Points on a hilly landscape, in no order, each with its height.
A ball rolls from a point to the lowest of its 2 nearest points, and stops where none of them is lower. Distance is the straight distance between rows; heights are no part of it.
vulun: [-18   7  22  -9  17   7  28  12  10 -11  16  41 -24  18  -8 -17  14 -18
  15  -1]  height 1.30
Tige: [ 16   1 -20  15 -32  14 -26 -24  18   5  11 -23  -1  17 -36  16 -18  -8
 -19  -4]  height 7.23
gufo: [  7  22  -6 -15  -3   9  15 -23  26   4   3 -15 -33  25  33  13  10 -26
  -6  -9]  height 0.95
taka: [ -9 -12  25 -14  19   7  14 -16 -10  22 -10 -27 -14   0 -23 -13 -13  29
 -25  22]  height 6.90
rap: [-28  16  13 -11  -9   2  22   0  -7   1   8  16 -48  -3  26   1  12  -5
  -4  25]  height 5.42
rozup: [ 12  -7  -4   2  23   0 -14 -18  39  15  20 -16   8  21 -37   1  -9 -15
 -15 -14]  height 7.11
riri: [-21  15   9   6  25 -30  -2  11  20 -18  16 -17 -15  -5  21   7  10   6
 -20   1]  height 5.05
Zefo: [-14  26   3   1  11 -15   6   8  34 -20  30   1 -31  14   4  11  10 -19
 -16  -6]  height 5.14
Bizo: [-10 -21 -13  11  -7   2 -24  21  14 -16  15  31  12 -17 -20 -17 -10  -2
   4 -10]  height 0.60
betik: [ -3  12  -4  15 -29  -6 -16 -10 -13 -11  -6 -11  -7 -21  39  15  -3  15
 -24  26]  height 5.89
kufas: [-15 -12 -20  10   8  -9 -18  16   2 -14  21 -17 -36  13 -16   8 -14 -10
 -16  -4]  height 2.72
Nibod: [ 12  -7   8  15   4  -8 -13  22 -12 -17 -11  25  61 -16   5 -16  16   7
  14 -25]  height 3.20
Tib: [ -3 -12   6 -18  18  16  11  -5  16  -1   9  22 -18  17 -23 -27   2 -14
  13 -12]  height 1.50
tev: [ 18  -8   9  -1  34 -14   2  20 -35  -8 -28 -18  16  22 -30   1   2   5
  21 -16]  height 1.52
legi: [ 13  10 -16  18   3  -9 -32  -8  23   4  12 -22   5  13 -26  17  -9 -11
 -15  -7]  height 7.16
Rup: [  5 -18 -15  -3  11 -15 -14  15  15 -15  10  -7  39 -15   5   7   5   4
  -7 -32]  height 0.53
mifon: [  9 -25 -30 -33 -20   2   9 -11  24   9  10  -9   3 -14  -3  -3 -14   1
 -12 -18]  height 5.74
ripef: [-12 -33  -7 -38  12 -18  13  23 -22   4  -5  -4  -4 -27   7  -9  -1  16
   8  -8]  height 4.63
gepa: [ 24   6 -11 -17   0   3  38 -25   8  15 -18 -37  16   8  -9   9   0  16
   1 -15]  height 5.15
fup: [  6  13   1  18  18 -27 -27   2   6   7   2 -26  53 -18 -16  22   9  11
 -25  -8]  height 0.98
nekil: [  6  -6  16  16   6 -12  -5  20 -37 -12 -22  17  48 -17  20  -4  15  18
  11  -4]  height 3.52
rulek: [-23  25  33  27   8  11 -13  -1  16  -8  19  25 -13   3 -17 -16   5   5
 -13  24]  height 4.38
Zabup: [ -1  15   9  12  -6   2   9  -4 -39  -9 -22  -5 -34  19  40  15  -1 -10
  13  20]  height 4.85
Dupil: [ -1   7  -8  -7 -23  33  -6 -19  51   1  20  13 -12   5  -3 -10   6 -24
 -11  -7]  height 1.63
vateg: [ 10 -10  -7 -17  22 -16   2  16  11 -19   1  -1  39 -14  24   2  17   0
   8 -41]  height 0.79
Veb: [  4   1  -1 -21 -27   9  14  -5 -27  45  -6  14 -13 -30  26  -2  -8  17
  15  32]  height 6.28
dap: [-24   5   1   5 -29  -1 -18   1  -6   2   6  10 -18 -38  24   0  -5  19
 -18  34]  height 5.70
ser: [ -3  -6  15  25   4   3 -19  -6  -9   7  -3  -8  39 -14 -35  -7  -7  38
 -19  13]  height 4.20
siba: [ -3   2 -13   2 -36  34 -20  -3  43  -2  21  32   1 -12  -2  -8   2 -28
   1  -2]  height 1.77
guz: [-34   4  29   4  29   1   6  -1  20   0  24   9 -27  -1 -20 -15   0  13
 -23  15]  height 4.44
kugu: [-16  -9 -17   2 -22   5 -25  29  12  -4  23  44  -7 -29  -9 -14  -5  -9
  20   6]  height 0.78
mufep: [-28   9  23 -13  -3  16  24  16  16   3  25  53 -29  -3  -6 -17  13 -15
   9  14]  height 1.14
nar: [ 15   6 -19  27 -32 -11 -16   0 -26 -17 -19 -24  16  -4  -7  25 -12  19
   2   7]  height 4.12
Puli: [-26 -24  15 -11  31 -12  -3  18 -10  -5   2   4   9 -23  -1 -14   1  26
  -8   1]  height 4.87
fefo: [ -2  -7  16 -13   0   6  15 -13 -25  14 -22 -21  -5 -10  -6  -2 -10  29
 -11  26]  height 6.76
topap: [-17  21  17   1  12  -3  26  -9  -8  -3  -5  -3 -32   8  46   8   8  -2
  -6  21]  height 5.24
sed: [ 30   6 -19  17 -35  -2  -3  -4 -29 -16 -24  -4   7  15   0  21  -5  -3
  22  -5]  height 4.92
Gak: [  3   2   6  -6  -5  15  22  -6 -18  12 -10  27  -5  17  34  -8   1 -22
  24   4]  height 3.22
sasul: [  9  13 -16   5 -15  -1 -16   2  -5 -19  -1 -17 -37  34   6  22   5 -27
   9 -11]  height 2.02
Duvor: [ 19   3  23  10  31  -7  -1   6 -28  -2 -23   0   7  27 -29 -16   7   0
  23  -3]  height 1.98
mub: [-41   3   1 -11  -9  -6   1   9  -7   3  15   3 -47 -26  10  -5  -2  10
 -14  29]  height 5.57
tera: [ 10  43  18  38  19 -13 -23  -2  34  -6   4  18  33   4   8  -6  18 -25
  -2  -1]  height 1.10
goze: [  1   9  12  21  -4  -8  -7   8 -49 -14 -27  -8 -11   2  25  15  -3  12
   8  30]  height 4.35
kilub: [ 14  18 -12  -4  -2  -7  26 -17  -3  12 -20 -49  32  -5  -8  21   3  32
  -8 -10]  height 4.70
Kati: [-21  -4  19  33   8   4 -32   3   3  -6  12  16  11  -7 -25 -17  -3  21
 -15  24]  height 4.31
Vopet: [ -4  -9  10 -16  14 -11  25   8 -23   2 -15  19  12 -21  52  -7  10   4
  13   3]  height 3.98
mekev: [ 28  -7 -31 -34 -39   7  31 -16 -14  14 -17  -8 -14   4  18  15  -9 -11
  21  -9]  height 4.69
Lamog: [ 25   8 -14  12 -31  12   3 -12  20  -5  -1  20  38 -11  42   3   0 -17
   3 -11]  height 2.45
roge: [-26  -3  13  -4  22 -20  -2  10   5 -13   7  -6  -2 -22  24  -2  10  19
 -14   4]  height 4.97
Div: [ -2  -9  27  -5  34  13   2 -16   3  20  -1 -14  -7  16 -38 -19  -7  16
  -8  11]  height 6.99
modim: [ -1  -6   5 -24 -19   3  19 -12 -29  29 -17 -10 -19 -25   5  -6 -13  26
   4  34]  height 6.53
Bubuk: [ 17  11  23  13   8  17   1 -17 -22   7 -19   5 -15  36  -9 -10   2 -11
  15   9]  height 2.47
bimo: [  2 -31   1 -15  45 -16   3  23 -11  -7  -4 -12  -3  21 -29  -6  -2  -4
  17 -25]  height 0.97
Meni: [ -8 -17  -2  18  28 -13 -22  17 -10   0   4 -25 -11  11 -31  11 -13   8
 -13   4]  height 2.89
bune: [-32  11  10  -3 -19  12   0  26  12  -7  30  51 -25 -18  -9  -9   6 -11
   5  19]  height 0.99
dozi: [ -9   4  -4   0  -5   6  20 -14  -3  20  -8 -37  36 -22 -22  12  -5  46
 -24   1]  height 4.23
vapu: [ 16  28  12  27  18 -28 -33  -4  13   3  -7  -4  51  -2 -10   4  16 -11
  -5  -8]  height 1.24
raru: [ 14 -22 -25 -39  -8   1  34 -17  13  16  -2 -29   0   3 -16  -2 -15   6
  -4 -23]  height 5.54
Bel: [ -3 -10 -24  -1 -16   1 -20  10  -7 -20   4 -13 -46  28 -17  15  -6 -23
   7  -9]  height 2.46
netiz: [  6  11  -8 -16 -27  35   2 -29  35  11  10   1 -18  23  12   4  10 -31
  -4  -5]  height 1.41
Gumit: [ -5   6   3   3  -5  -2  23  -1 -17  -2  -5  23   5  -1  60   5   2 -23
  20   5]  height 3.58
Gev: [  7 -28  -2 -25  22   0  10   4   0  -5   0   8  -6  13 -24 -22  -6  -5
  20 -18]  height 1.28
namo: [ 28   3  -1  15 -10   5   1  -2  13  -2  -8  20  54  -5  12 -12   9  -7
   8 -24]  height 2.86
Loko: [  2  20   9  31  11  -5 -18  12  21 -24  12  23  12   9  -3 -12  10 -17
   6 -12]  height 0.92
Kab: [ 17  23 -11  -1   4  -9   2  -9  14 -14  -1 -15 -24  27  32  21  12 -32
   7 -14]  height 1.42
Guleg: [ -6  -9 -13 -38 -13   6  17 -12  26  12  12   5 -26 -14  22 -10  -2  -8
  -3  -4]  height 5.91
lanir: [ 28  -4 -30  -9 -41   6   4 -10 -11  -5 -17  -3  -1   8   3  17 -10 -11
  18 -11]  height 5.51
rul: [  3   8  13   5  -2  24  13 -10 -25   9 -12  22 -21  42  11  -3  10 -29
  29  10]  height 2.85
gis: [ 19  -7  -5 -33  -6  11  39 -21  -5  15 -17   3 -15  10  35   0   0 -21
  20  -7]  height 3.79
Pak: [ -6  -1  -8 -24 -27  13   9  -4   7  31   7  18 -23 -26  35  -7  -2  -2
   6  18]  height 6.06
tuv: [  1  -2  10  12  12 -15 -11  20 -35 -22 -20   1  15  -6  13   3   9  15
  11   1]  height 3.86
Gusi: [  4  -6  -1  24  16 -12 -19  18 -33   1 -15 -36  10  11 -47  19 -16  19
  -8  10]  height 3.15
gile: [ -3 -12   0  20  17   2 -25  16  23 -15  19  22  27   4 -32 -21  -2  -9
   0 -21]  height 0.74
votud: [  1 -20   2 -34  14 -12  27   9  -9   2 -11  16   8 -14  30 -13  11   4
  25 -14]  height 4.28
potol: [  7  -6   9   2   9  20 -12 -28  19  18  12  -7 -12  29 -49 -12 -11  -4
 -13   4]  height 7.06
Kes: [  9   4 -19   0 -39  22  -5  -7  23   4   8  32  12 -18  29  -2  -1 -23
  11  -2]  height 2.05
funil: [ 10   1 -18  27 -22  -3 -10   2 -24  -3 -13 -37  11   6 -44  23 -23  24
  -3   8]  height 3.59
kova: [ -8 -14  -5   9   3   2  -3  -4  -5  16  -1 -35  25 -15 -32  12 -13  34
 -34   5]  height 4.03
fila: [ -1 -15 -10   6  27 -22 -18  20   0   1  13 -27  41 -12 -16  18   2  10
 -22 -28]  height 0.75

Where does a ball stop that starts at each point below?
taka: kova
vulun: Bizo
Gak: bimo
topap: gufo
mifon: kova
guz: kova
riri: bimo
namo: gufo
nar: gufo

Two balls start at each pair of points below. Name the first point that both come to, or write -.
legi / sed: -
rap / gis: -
betik / Guleg: -
